A landscape with many valleys, sampled at points; each row gives a point and its height.
From any point a ball rolls to the lowest of the 2 points nearest to it. It stops when none of these is lower. Distance is the straight distance between rows; heights are no part of it.
z856 height 1.79: 111; 116; 103; 95; 111; 97; 99; 84; 84; 83; 125; 85; 104; 100; 99; 97; 93; 111; 83; 94; 114; 117; 93; 108; 94; 100; 100; 107; 81; 99; 129; 116; 119; 73; 109; 99
z159 height 5.32: 112; 69; 119; 136; 108; 98; 116; 110; 111; 91; 82; 123; 84; 77; 79; 85; 125; 91; 67; 85; 117; 92; 85; 102; 120; 115; 101; 97; 107; 76; 82; 90; 94; 106; 101; 85
z56 height 2.15: 84; 89; 132; 74; 90; 104; 89; 118; 103; 87; 106; 104; 83; 101; 68; 98; 91; 105; 139; 81; 116; 90; 108; 89; 87; 98; 102; 74; 108; 114; 96; 100; 115; 104; 112; 82
z936 height 2.06: 92; 109; 120; 92; 95; 109; 88; 103; 110; 94; 105; 82; 95; 83; 99; 91; 88; 120; 115; 105; 109; 98; 84; 100; 102; 109; 100; 75; 88; 91; 100; 111; 101; 76; 103; 108
z165 height 1.38: 84; 116; 109; 101; 86; 111; 79; 83; 89; 121; 115; 78; 116; 91; 119; 110; 68; 87; 122; 109; 97; 97; 101; 111; 100; 87; 107; 110; 88; 88; 103; 111; 102; 97; 91; 114
z202 height 6.79: 118; 109; 102; 99; 106; 85; 99; 94; 67; 87; 84; 89; 91; 92; 75; 98; 124; 85; 78; 92; 108; 100; 106; 79; 103; 113; 105; 136; 90; 115; 102; 93; 111; 78; 96; 87
z342 height 1.28: 91; 94; 93; 69; 82; 109; 101; 88; 120; 115; 101; 111; 105; 125; 98; 118; 80; 100; 116; 102; 71; 84; 98; 114; 92; 73; 86; 83; 98; 106; 115; 103; 100; 92; 78; 86
z981 height 2.32: 103; 101; 81; 62; 105; 126; 111; 80; 122; 92; 81; 109; 123; 107; 108; 94; 100; 135; 117; 104; 96; 87; 87; 110; 119; 99; 102; 88; 102; 102; 110; 88; 84; 80; 95; 124
z227 height 1.68: 110; 109; 92; 95; 106; 111; 103; 93; 97; 100; 86; 98; 102; 98; 113; 94; 110; 101; 95; 100; 96; 103; 87; 94; 102; 102; 95; 106; 108; 96; 89; 92; 93; 89; 97; 109
z691 height 0.96: 114; 128; 97; 99; 113; 74; 83; 93; 80; 105; 109; 80; 109; 106; 106; 108; 115; 82; 74; 94; 94; 118; 94; 115; 97; 108; 123; 144; 118; 121; 101; 121; 101; 97; 103; 104
z10 height 1.36: 97; 110; 94; 100; 87; 94; 105; 106; 100; 114; 125; 120; 109; 120; 135; 114; 91; 101; 103; 93; 96; 104; 126; 103; 101; 94; 92; 77; 118; 108; 116; 119; 94; 132; 109; 105
z73 height 6.05: 103; 124; 108; 114; 85; 101; 84; 107; 84; 121; 106; 77; 77; 98; 100; 88; 85; 94; 116; 74; 95; 91; 102; 58; 95; 99; 92; 91; 102; 91; 90; 72; 106; 93; 76; 86
z657 height 3.21: 90; 100; 121; 101; 91; 100; 111; 127; 71; 96; 102; 105; 90; 111; 94; 109; 107; 99; 109; 120; 126; 92; 136; 102; 92; 111; 93; 83; 88; 89; 100; 118; 110; 114; 115; 84
z883 height 5.51: 95; 113; 83; 103; 87; 83; 96; 122; 111; 139; 92; 107; 103; 123; 124; 125; 102; 91; 96; 110; 73; 88; 130; 103; 101; 107; 83; 84; 83; 87; 91; 103; 103; 105; 89; 92
z670 height 3.12: 108; 96; 53; 114; 92; 94; 105; 100; 102; 99; 107; 88; 91; 106; 110; 93; 79; 96; 106; 121; 97; 103; 90; 79; 114; 91; 94; 104; 97; 112; 119; 67; 108; 98; 68; 118
z618 height 5.68: 84; 88; 108; 94; 83; 96; 122; 124; 109; 87; 94; 120; 101; 108; 77; 99; 99; 88; 128; 70; 93; 111; 115; 102; 75; 85; 91; 88; 93; 93; 70; 70; 95; 132; 112; 104
z187 height 5.55: 87; 70; 128; 105; 94; 119; 106; 94; 120; 97; 77; 118; 101; 94; 75; 78; 96; 96; 118; 80; 104; 88; 94; 106; 100; 99; 102; 98; 95; 85; 72; 74; 111; 92; 104; 87
z639 height 1.52: 101; 93; 118; 85; 103; 110; 99; 74; 93; 84; 100; 93; 108; 104; 92; 95; 92; 109; 88; 123; 109; 100; 84; 140; 104; 98; 106; 115; 89; 98; 125; 119; 116; 61; 107; 97
z576 height 4.71: 86; 92; 108; 84; 97; 110; 82; 94; 126; 123; 80; 108; 99; 105; 106; 120; 115; 100; 114; 115; 66; 103; 119; 95; 82; 87; 98; 103; 98; 79; 83; 109; 90; 115; 116; 84
z479 height 4.21: 94; 96; 104; 107; 105; 89; 98; 119; 87; 104; 85; 108; 94; 104; 89; 109; 109; 75; 108; 90; 100; 100; 107; 109; 89; 90; 95; 117; 118; 101; 78; 93; 97; 126; 106; 88
z363 height 1.16: 73; 116; 119; 108; 91; 97; 89; 92; 85; 108; 107; 70; 115; 77; 93; 100; 81; 89; 119; 85; 106; 108; 101; 98; 85; 95; 113; 111; 69; 78; 86; 98; 99; 91; 104; 117
z119 height 3.45: 105; 118; 116; 93; 68; 104; 110; 114; 102; 111; 83; 90; 76; 131; 118; 97; 97; 96; 110; 93; 107; 85; 97; 98; 121; 125; 99; 72; 106; 99; 101; 89; 104; 102; 75; 114
z11 height 1.61: 78; 78; 104; 62; 94; 121; 108; 101; 126; 109; 85; 112; 109; 119; 86; 111; 86; 119; 125; 108; 89; 68; 86; 129; 100; 82; 95; 75; 87; 92; 106; 104; 91; 80; 84; 92
z919 height 1.37: 126; 118; 83; 97; 112; 88; 93; 108; 72; 88; 108; 86; 96; 105; 102; 103; 122; 91; 86; 116; 103; 106; 111; 85; 88; 99; 116; 143; 129; 129; 106; 107; 94; 108; 103; 93
z950 height 4.05: 104; 90; 120; 96; 100; 92; 97; 118; 88; 83; 102; 106; 96; 96; 82; 100; 99; 84; 104; 110; 89; 97; 97; 123; 72; 84; 108; 119; 131; 111; 89; 114; 95; 106; 123; 86
z579 height 2.65: 90; 111; 131; 86; 85; 95; 99; 129; 75; 108; 90; 92; 73; 115; 86; 101; 119; 106; 108; 101; 120; 102; 121; 75; 84; 114; 95; 72; 86; 94; 85; 97; 108; 96; 113; 81
z983 height 5.82: 86; 105; 82; 120; 92; 80; 101; 100; 95; 129; 104; 107; 112; 110; 105; 114; 91; 79; 94; 90; 79; 105; 114; 91; 93; 89; 82; 100; 75; 101; 93; 91; 106; 105; 88; 99
z260 height 3.86: 105; 87; 109; 100; 88; 96; 91; 112; 126; 87; 97; 96; 95; 88; 97; 104; 99; 83; 101; 143; 65; 102; 95; 115; 96; 102; 103; 111; 112; 114; 90; 119; 92; 105; 103; 101
z474 height 5.74: 110; 87; 95; 124; 120; 102; 124; 102; 108; 79; 83; 124; 128; 78; 105; 80; 116; 99; 72; 99; 106; 85; 116; 115; 114; 127; 110; 123; 103; 96; 80; 99; 97; 106; 115; 105
z959 height 6.64: 120; 107; 93; 115; 112; 95; 97; 97; 61; 94; 112; 89; 97; 80; 85; 89; 117; 101; 73; 118; 115; 103; 87; 75; 103; 105; 102; 126; 82; 112; 108; 102; 96; 69; 98; 99
z27 height 4.76: 104; 78; 94; 121; 109; 93; 85; 105; 127; 101; 93; 104; 89; 85; 100; 96; 105; 89; 94; 105; 109; 104; 70; 112; 132; 124; 108; 105; 112; 110; 94; 102; 106; 113; 97; 120
z965 height 5.22: 106; 113; 84; 99; 106; 87; 88; 106; 111; 101; 108; 84; 88; 98; 112; 105; 107; 116; 112; 89; 77; 125; 128; 63; 79; 86; 104; 101; 115; 84; 105; 101; 89; 128; 119; 89
z257 height 1.50: 86; 105; 94; 64; 90; 83; 94; 92; 92; 117; 103; 101; 116; 106; 114; 118; 100; 97; 118; 87; 96; 111; 124; 123; 92; 91; 115; 99; 100; 86; 92; 107; 86; 110; 118; 121
z532 height 1.22: 115; 121; 89; 100; 100; 69; 92; 87; 110; 101; 118; 82; 103; 112; 127; 100; 100; 94; 81; 82; 92; 124; 96; 111; 102; 105; 123; 116; 121; 120; 113; 107; 104; 113; 100; 122
z602 height 1.83: 99; 100; 122; 74; 99; 120; 92; 98; 100; 80; 112; 106; 93; 97; 85; 98; 105; 124; 117; 99; 107; 101; 131; 78; 86; 105; 96; 75; 110; 109; 113; 115; 113; 103; 124; 70
z437 height 2.79: 108; 132; 103; 94; 96; 70; 99; 104; 77; 99; 102; 74; 93; 118; 103; 122; 103; 80; 89; 80; 100; 113; 137; 124; 85; 100; 112; 127; 103; 91; 110; 115; 105; 125; 104; 92
z656 height 2.27: 82; 81; 98; 93; 114; 113; 124; 101; 109; 100; 94; 123; 123; 107; 112; 98; 89; 117; 103; 95; 119; 83; 92; 145; 109; 103; 100; 74; 88; 74; 99; 105; 101; 91; 106; 117
z625 height 5.79: 102; 106; 89; 97; 95; 112; 119; 119; 106; 94; 99; 108; 106; 98; 108; 95; 100; 103; 116; 75; 82; 110; 102; 88; 78; 85; 89; 80; 92; 77; 71; 76; 87; 108; 108; 117
z664 height 5.88: 114; 108; 68; 107; 126; 113; 103; 96; 95; 107; 113; 109; 106; 97; 110; 78; 98; 123; 94; 73; 114; 90; 105; 58; 106; 92; 80; 85; 96; 111; 101; 77; 103; 85; 79; 85
z287 height 1.75: 124; 113; 87; 110; 111; 108; 113; 96; 88; 85; 113; 99; 111; 99; 117; 104; 116; 98; 73; 123; 98; 93; 102; 93; 94; 103; 109; 129; 118; 110; 110; 120; 79; 111; 99; 102
z890 height 1.23: 111; 96; 109; 92; 113; 106; 104; 88; 102; 84; 78; 108; 110; 94; 81; 95; 109; 107; 77; 111; 90; 78; 93; 117; 97; 109; 101; 124; 94; 104; 104; 109; 112; 60; 104; 74
z925 height 5.63: 88; 92; 114; 97; 101; 125; 89; 85; 98; 104; 89; 111; 109; 92; 76; 78; 94; 95; 127; 94; 106; 85; 96; 88; 112; 104; 94; 97; 100; 111; 75; 74; 110; 76; 90; 98
z719 height 4.30: 96; 99; 104; 91; 95; 92; 98; 118; 88; 86; 128; 102; 101; 97; 104; 108; 79; 94; 114; 101; 100; 99; 77; 109; 85; 83; 104; 93; 130; 126; 114; 121; 85; 111; 109; 113
z290 height 2.11: 113; 107; 91; 104; 99; 93; 103; 88; 70; 89; 138; 82; 90; 120; 102; 109; 84; 114; 93; 105; 108; 124; 102; 85; 90; 80; 104; 109; 90; 98; 155; 110; 108; 100; 100; 96
z360 height 6.90: 99; 101; 128; 110; 93; 89; 102; 78; 82; 94; 92; 91; 96; 89; 80; 98; 116; 89; 80; 91; 105; 113; 92; 88; 94; 113; 112; 120; 77; 95; 103; 107; 100; 91; 109; 103
z766 height 2.26: 107; 119; 94; 66; 101; 78; 97; 105; 87; 101; 88; 89; 94; 115; 115; 115; 115; 102; 104; 92; 110; 114; 139; 119; 95; 103; 110; 103; 112; 84; 100; 109; 101; 115; 119; 100
z2 height 3.77: 93; 102; 107; 102; 87; 99; 108; 127; 84; 99; 103; 103; 102; 97; 104; 108; 97; 99; 103; 135; 98; 84; 100; 103; 94; 107; 93; 84; 94; 101; 100; 121; 84; 100; 108; 105
z140 height 4.91: 110; 90; 95; 117; 106; 78; 93; 117; 105; 99; 97; 121; 92; 88; 75; 102; 123; 82; 75; 109; 89; 102; 112; 90; 100; 112; 78; 106; 94; 120; 79; 102; 113; 98; 110; 70
z630 height 5.52: 105; 74; 92; 130; 117; 98; 127; 112; 113; 87; 91; 125; 98; 99; 99; 98; 116; 97; 75; 97; 101; 96; 88; 113; 107; 110; 101; 99; 109; 87; 92; 105; 89; 122; 106; 106
z144 height 5.03: 96; 84; 84; 132; 123; 99; 90; 68; 109; 117; 111; 92; 103; 104; 120; 105; 98; 95; 75; 104; 112; 121; 80; 110; 120; 103; 117; 119; 109; 100; 117; 104; 104; 121; 87; 115
z568 height 5.90: 112; 109; 85; 118; 101; 94; 122; 132; 96; 90; 97; 109; 99; 92; 120; 90; 115; 95; 88; 85; 98; 125; 96; 104; 92; 96; 85; 85; 99; 83; 65; 81; 89; 114; 114; 121
z20 height 4.18: 86; 82; 122; 87; 98; 93; 102; 118; 102; 96; 96; 107; 100; 97; 94; 111; 94; 93; 108; 101; 83; 81; 79; 127; 82; 92; 120; 108; 119; 112; 100; 130; 76; 113; 112; 108
z677 height 2.44: 91; 93; 81; 104; 106; 87; 96; 79; 87; 106; 119; 80; 89; 113; 108; 109; 81; 113; 112; 97; 111; 126; 103; 86; 94; 77; 111; 97; 98; 87; 140; 97; 103; 117; 103; 114
z716 height 5.15: 115; 80; 107; 137; 119; 85; 98; 108; 102; 101; 95; 121; 96; 75; 73; 92; 131; 86; 54; 83; 102; 93; 98; 90; 108; 111; 92; 119; 108; 97; 81; 104; 98; 98; 100; 66
z188 height 5.46: 92; 60; 123; 123; 103; 113; 118; 99; 124; 92; 70; 114; 89; 87; 70; 91; 112; 96; 96; 82; 107; 75; 96; 97; 110; 110; 113; 108; 91; 70; 88; 90; 99; 109; 96; 82
z13 height 2.37: 74; 83; 111; 73; 88; 112; 97; 72; 121; 124; 95; 100; 103; 123; 105; 109; 90; 102; 132; 90; 108; 104; 112; 120; 108; 87; 111; 81; 83; 68; 99; 92; 107; 105; 90; 109
z801 height 6.48: 118; 101; 88; 124; 107; 110; 111; 105; 58; 84; 116; 99; 110; 70; 87; 80; 101; 91; 89; 117; 114; 99; 111; 83; 94; 91; 89; 119; 79; 92; 91; 86; 97; 81; 93; 94
z931 height 0.99: 104; 87; 130; 101; 98; 113; 97; 89; 96; 84; 97; 106; 98; 75; 57; 85; 94; 105; 94; 103; 93; 75; 92; 92; 90; 99; 100; 117; 89; 105; 105; 104; 105; 60; 106; 69
z861 height 5.56: 97; 89; 78; 102; 138; 82; 85; 106; 105; 105; 98; 105; 92; 90; 85; 103; 107; 115; 109; 78; 109; 113; 100; 82; 94; 89; 96; 98; 103; 98; 96; 97; 108; 109; 119; 85
z707 height 0.75: 120; 111; 110; 95; 102; 121; 107; 86; 89; 76; 118; 110; 104; 84; 76; 91; 107; 117; 86; 100; 98; 82; 105; 67; 90; 104; 91; 106; 93; 124; 111; 102; 99; 77; 99; 74
z955 height 2.23: 112; 103; 89; 86; 108; 92; 98; 98; 83; 101; 69; 104; 85; 112; 96; 91; 128; 96; 105; 78; 115; 117; 138; 75; 112; 111; 95; 107; 102; 115; 84; 69; 110; 124; 108; 97
z458 height 3.68: 108; 103; 98; 84; 93; 102; 91; 109; 113; 73; 102; 103; 113; 79; 103; 87; 101; 106; 107; 136; 84; 108; 99; 110; 96; 105; 99; 105; 117; 119; 89; 103; 98; 82; 120; 109
z485 height 2.55: 96; 86; 97; 108; 126; 112; 91; 92; 115; 98; 80; 92; 104; 72; 95; 85; 101; 114; 93; 105; 88; 95; 61; 107; 94; 92; 114; 122; 105; 72; 87; 102; 90; 71; 107; 96
z317 height 1.60: 98; 109; 92; 67; 92; 122; 110; 78; 109; 105; 101; 106; 109; 127; 105; 103; 90; 122; 99; 114; 91; 99; 82; 116; 102; 77; 77; 76; 98; 112; 126; 93; 96; 69; 83; 92
z545 height 5.73: 88; 77; 99; 112; 106; 114; 93; 83; 91; 118; 75; 111; 103; 103; 89; 99; 99; 79; 111; 103; 109; 88; 95; 111; 118; 96; 95; 119; 107; 101; 84; 85; 117; 99; 87; 90
z234 height 3.64: 106; 113; 129; 92; 73; 119; 115; 108; 111; 99; 83; 114; 89; 119; 98; 97; 115; 96; 94; 95; 93; 84; 102; 92; 109; 129; 84; 69; 98; 108; 86; 92; 100; 95; 87; 97
z491 height 3.30: 96; 111; 106; 94; 78; 93; 114; 119; 96; 94; 86; 91; 89; 112; 107; 108; 95; 77; 109; 83; 104; 94; 93; 112; 99; 111; 106; 90; 98; 92; 85; 87; 102; 106; 86; 120
z473 height 2.68: 103; 107; 97; 72; 106; 129; 124; 90; 104; 95; 95; 119; 127; 117; 124; 90; 103; 126; 104; 88; 116; 89; 105; 124; 117; 109; 96; 70; 102; 91; 97; 98; 91; 89; 98; 124
z232 height 2.89: 100; 108; 99; 89; 93; 109; 105; 83; 133; 98; 101; 91; 110; 102; 117; 105; 88; 120; 88; 113; 85; 94; 72; 122; 118; 100; 104; 89; 96; 109; 129; 114; 82; 92; 88; 118
z493 height 4.33: 97; 76; 115; 125; 98; 75; 113; 114; 75; 82; 102; 104; 95; 89; 60; 104; 108; 77; 84; 127; 111; 96; 108; 109; 98; 113; 113; 120; 86; 109; 105; 113; 99; 111; 111; 100
z230 height 4.66: 102; 92; 99; 111; 110; 82; 95; 88; 102; 108; 103; 124; 107; 104; 82; 111; 120; 86; 80; 96; 75; 109; 107; 84; 84; 89; 90; 121; 98; 122; 95; 111; 100; 110; 110; 77
z286 height 1.94: 123; 118; 91; 115; 83; 104; 109; 101; 100; 104; 115; 99; 83; 117; 130; 84; 99; 121; 86; 106; 98; 111; 96; 70; 109; 103; 80; 75; 113; 109; 123; 87; 99; 105; 90; 95
z410 height 4.07: 84; 88; 125; 118; 74; 97; 108; 115; 73; 95; 101; 88; 92; 88; 86; 104; 98; 83; 105; 143; 110; 96; 104; 99; 99; 111; 109; 104; 70; 92; 99; 109; 94; 102; 103; 116
z459 height 1.62: 79; 100; 118; 121; 100; 122; 100; 94; 104; 106; 108; 92; 118; 84; 118; 102; 76; 94; 104; 101; 109; 81; 89; 121; 107; 105; 112; 97; 88; 80; 97; 122; 92; 107; 92; 118
z141 height 1.42: 110; 121; 85; 99; 90; 94; 90; 85; 109; 115; 103; 88; 102; 107; 134; 94; 91; 105; 101; 97; 91; 104; 88; 92; 116; 103; 108; 107; 117; 113; 113; 88; 98; 101; 91; 125
z198 height 5.97: 87; 114; 95; 134; 85; 83; 98; 101; 73; 141; 110; 87; 95; 106; 103; 98; 80; 86; 106; 77; 93; 92; 104; 63; 102; 98; 91; 96; 79; 97; 104; 77; 103; 102; 70; 100
z391 height 5.75: 116; 95; 64; 111; 129; 85; 92; 98; 103; 106; 109; 105; 89; 98; 94; 99; 109; 114; 85; 80; 110; 96; 95; 62; 103; 93; 95; 110; 104; 116; 115; 92; 106; 99; 89; 76
z949 height 2.41: 88; 88; 108; 114; 109; 105; 87; 89; 117; 105; 84; 86; 102; 75; 91; 90; 93; 100; 100; 90; 104; 106; 66; 109; 107; 104; 101; 106; 82; 72; 80; 90; 117; 66; 96; 102
z308 height 6.26: 112; 113; 80; 107; 104; 116; 104; 101; 75; 96; 119; 104; 116; 96; 117; 87; 99; 106; 97; 121; 105; 113; 123; 75; 90; 86; 73; 97; 89; 108; 94; 93; 105; 85; 103; 93
z361 height 1.85: 97; 103; 115; 77; 93; 120; 107; 92; 95; 85; 103; 91; 93; 110; 92; 94; 90; 132; 109; 116; 110; 109; 73; 107; 94; 85; 84; 69; 92; 97; 124; 104; 99; 65; 103; 93
z984 height 3.61: 99; 93; 84; 107; 111; 98; 88; 101; 117; 109; 105; 104; 118; 101; 107; 117; 100; 95; 86; 142; 78; 88; 97; 125; 107; 102; 100; 114; 103; 112; 107; 133; 94; 100; 93; 95
z543 height 3.18: 114; 108; 88; 99; 106; 92; 101; 88; 126; 92; 103; 99; 108; 108; 112; 107; 107; 106; 66; 114; 98; 95; 94; 118; 118; 121; 101; 108; 98; 120; 124; 123; 109; 92; 88; 101
z322 height 1.29: 104; 109; 94; 75; 102; 107; 85; 118; 97; 100; 103; 117; 99; 105; 99; 96; 108; 122; 120; 101; 109; 96; 136; 80; 106; 121; 86; 71; 111; 124; 92; 100; 115; 97; 116; 88
z565 height 4.40: 103; 106; 104; 91; 93; 96; 84; 94; 112; 110; 94; 110; 92; 106; 99; 112; 107; 89; 108; 91; 81; 96; 116; 85; 98; 105; 100; 107; 115; 121; 100; 104; 103; 120; 102; 89
z254 height 6.04: 102; 117; 69; 94; 114; 111; 113; 97; 94; 95; 119; 108; 130; 100; 117; 92; 84; 120; 104; 92; 104; 92; 106; 90; 97; 89; 86; 84; 84; 104; 100; 91; 100; 77; 89; 108
z66 height 4.90: 104; 79; 93; 130; 127; 110; 84; 77; 116; 103; 101; 91; 93; 74; 103; 88; 101; 97; 94; 106; 115; 113; 75; 94; 119; 96; 112; 121; 118; 87; 97; 95; 99; 114; 97; 101
z833 height 6.10: 106; 124; 111; 103; 92; 80; 95; 123; 79; 102; 97; 75; 69; 101; 89; 94; 95; 91; 109; 57; 122; 101; 108; 81; 92; 107; 95; 92; 100; 90; 89; 78; 114; 104; 91; 84
z228 height 1.97: 88; 91; 88; 56; 94; 122; 91; 85; 131; 119; 88; 103; 107; 116; 103; 104; 92; 123; 141; 102; 92; 91; 98; 115; 114; 89; 104; 74; 97; 84; 101; 91; 93; 84; 91; 115
z176 height 5.40: 105; 103; 83; 122; 119; 84; 82; 117; 105; 106; 109; 84; 75; 78; 95; 99; 98; 103; 107; 85; 106; 116; 96; 73; 93; 90; 104; 98; 111; 80; 94; 92; 89; 124; 105; 93
z463 height 4.42: 105; 100; 80; 72; 94; 98; 94; 103; 109; 90; 122; 109; 100; 114; 114; 99; 87; 116; 115; 91; 95; 113; 74; 95; 91; 73; 98; 87; 137; 134; 121; 96; 94; 101; 106; 112
z117 height 2.71: 92; 93; 101; 91; 109; 115; 100; 97; 133; 101; 79; 99; 114; 92; 102; 103; 100; 115; 92; 105; 76; 80; 64; 126; 106; 101; 105; 105; 98; 91; 101; 114; 83; 79; 94; 104
z633 height 4.99: 100; 105; 92; 90; 97; 90; 82; 111; 127; 121; 92; 83; 80; 111; 121; 120; 109; 103; 113; 102; 62; 116; 104; 92; 81; 83; 112; 98; 119; 75; 98; 113; 77; 126; 112; 101
z454 height 5.17: 100; 106; 97; 116; 106; 92; 87; 70; 88; 107; 130; 89; 110; 107; 123; 103; 90; 97; 80; 113; 123; 126; 91; 123; 119; 106; 115; 111; 101; 113; 131; 116; 115; 105; 99; 124
z596 height 3.33: 106; 93; 72; 118; 97; 97; 106; 101; 103; 84; 113; 88; 100; 92; 103; 99; 88; 81; 89; 135; 104; 108; 82; 109; 110; 100; 102; 113; 102; 112; 108; 95; 105; 99; 81; 119
z613 height 0.68: 99; 115; 88; 90; 96; 93; 88; 106; 96; 112; 118; 115; 112; 115; 120; 100; 90; 109; 123; 84; 108; 106; 151; 86; 109; 103; 85; 76; 114; 121; 103; 96; 118; 120; 110; 95
z244 height 1.93: 108; 111; 97; 117; 100; 94; 110; 105; 81; 102; 125; 104; 99; 117; 123; 114; 102; 85; 82; 110; 94; 111; 107; 102; 84; 89; 99; 107; 118; 103; 113; 120; 88; 128; 103; 98
z116 height 2.25: 97; 107; 112; 95; 97; 106; 77; 95; 118; 109; 86; 93; 96; 90; 96; 86; 101; 109; 106; 106; 105; 110; 94; 101; 117; 121; 82; 79; 84; 95; 81; 90; 128; 64; 101; 94
z173 height 3.09: 107; 124; 92; 96; 90; 86; 110; 98; 73; 94; 101; 87; 107; 109; 111; 105; 91; 79; 93; 89; 113; 102; 122; 116; 102; 109; 103; 112; 90; 103; 103; 98; 114; 102; 91; 114
z457 height 2.82: 99; 98; 44; 94; 114; 92; 109; 99; 94; 98; 113; 91; 105; 106; 114; 104; 81; 107; 111; 98; 97; 117; 98; 90; 88; 71; 104; 104; 101; 90; 113; 73; 98; 107; 89; 119
z172 height 2.70: 72; 67; 120; 106; 96; 127; 102; 92; 114; 116; 79; 99; 97; 107; 102; 103; 92; 95; 129; 107; 115; 85; 92; 113; 113; 95; 114; 93; 90; 71; 91; 94; 99; 121; 92; 109
z31 height 4.65: 83; 65; 98; 122; 109; 90; 100; 93; 122; 98; 104; 100; 102; 89; 91; 107; 88; 81; 92; 106; 90; 108; 68; 127; 107; 99; 121; 108; 103; 108; 105; 112; 96; 121; 95; 128
z839 height 1.17: 125; 109; 99; 93; 104; 116; 119; 98; 100; 71; 102; 109; 99; 101; 98; 96; 120; 126; 74; 121; 108; 83; 107; 87; 106; 118; 90; 101; 103; 123; 121; 111; 96; 91; 98; 82
z481 height 3.52: 110; 111; 91; 90; 77; 101; 90; 101; 104; 84; 115; 90; 107; 97; 114; 96; 91; 94; 103; 143; 90; 112; 92; 105; 113; 104; 96; 109; 117; 139; 111; 102; 101; 90; 96; 117
z871 height 5.61: 92; 87; 132; 110; 88; 106; 115; 109; 114; 83; 92; 126; 98; 96; 77; 84; 92; 80; 107; 51; 101; 97; 91; 119; 88; 89; 92; 96; 110; 99; 68; 75; 105; 121; 110; 88
z864 height 5.08: 81; 95; 112; 85; 82; 110; 98; 105; 112; 133; 88; 116; 105; 123; 116; 122; 108; 95; 104; 124; 81; 88; 111; 114; 97; 94; 90; 85; 86; 84; 92; 111; 88; 106; 98; 96
z414 height 2.33: 97; 98; 133; 86; 89; 92; 91; 113; 92; 87; 96; 106; 78; 88; 60; 86; 113; 101; 113; 89; 115; 106; 111; 80; 89; 115; 94; 80; 95; 112; 81; 87; 118; 85; 119; 82
z52 height 1.86: 86; 85; 92; 117; 122; 112; 117; 90; 111; 94; 114; 104; 120; 90; 122; 107; 80; 107; 100; 83; 114; 97; 87; 133; 104; 94; 112; 89; 100; 74; 105; 110; 95; 125; 103; 127
z681 height 0.90: 62; 107; 112; 86; 97; 90; 94; 89; 99; 118; 97; 88; 129; 90; 97; 110; 87; 98; 126; 74; 107; 100; 126; 116; 92; 98; 122; 110; 70; 75; 84; 99; 94; 112; 109; 117
z792 height 1.95: 113; 107; 100; 93; 106; 106; 89; 98; 94; 114; 67; 96; 76; 100; 101; 92; 127; 98; 107; 78; 100; 113; 103; 70; 105; 105; 95; 102; 112; 95; 75; 69; 101; 100; 99; 94
z336 height 1.63: 121; 119; 103; 102; 92; 107; 113; 109; 104; 88; 103; 89; 73; 105; 104; 96; 108; 129; 82; 118; 106; 92; 84; 78; 112; 114; 87; 74; 106; 110; 131; 108; 84; 96; 92; 89
z211 height 4.53: 87; 82; 111; 123; 96; 81; 104; 104; 96; 100; 91; 88; 94; 93; 81; 117; 100; 69; 87; 106; 99; 94; 87; 113; 108; 119; 122; 121; 92; 102; 103; 118; 98; 115; 90; 112

For each start below, name the point where the ball stops.
z871 | z950
z202 | z576
z66 | z613
z260 | z342
z481 | z707
z630 | z950
z474 | z950
z925 | z950

Call two points neighbours if one is among the 2 nearest of the other. Go from one point of each pair to the other, from neighbour to neighbour, staying as low as possible. Name the highest point that can't be avoided.
z691, z681 | z260
z342, z681 | z473
z613, z691 | z244
z707, z613 | z286

For each start below, name every point that the ball comes to, in order.
z625 | z618 z871 z187 z188 z159 z716 z140 z230 z565 z479 z950
z458 | z481 z596 z670 z457 z677 z290 z856 z639 z890 z931 z707
z144 | z66 z27 z31 z211 z493 z410 z2 z657 z579 z414 z56 z602 z322 z613
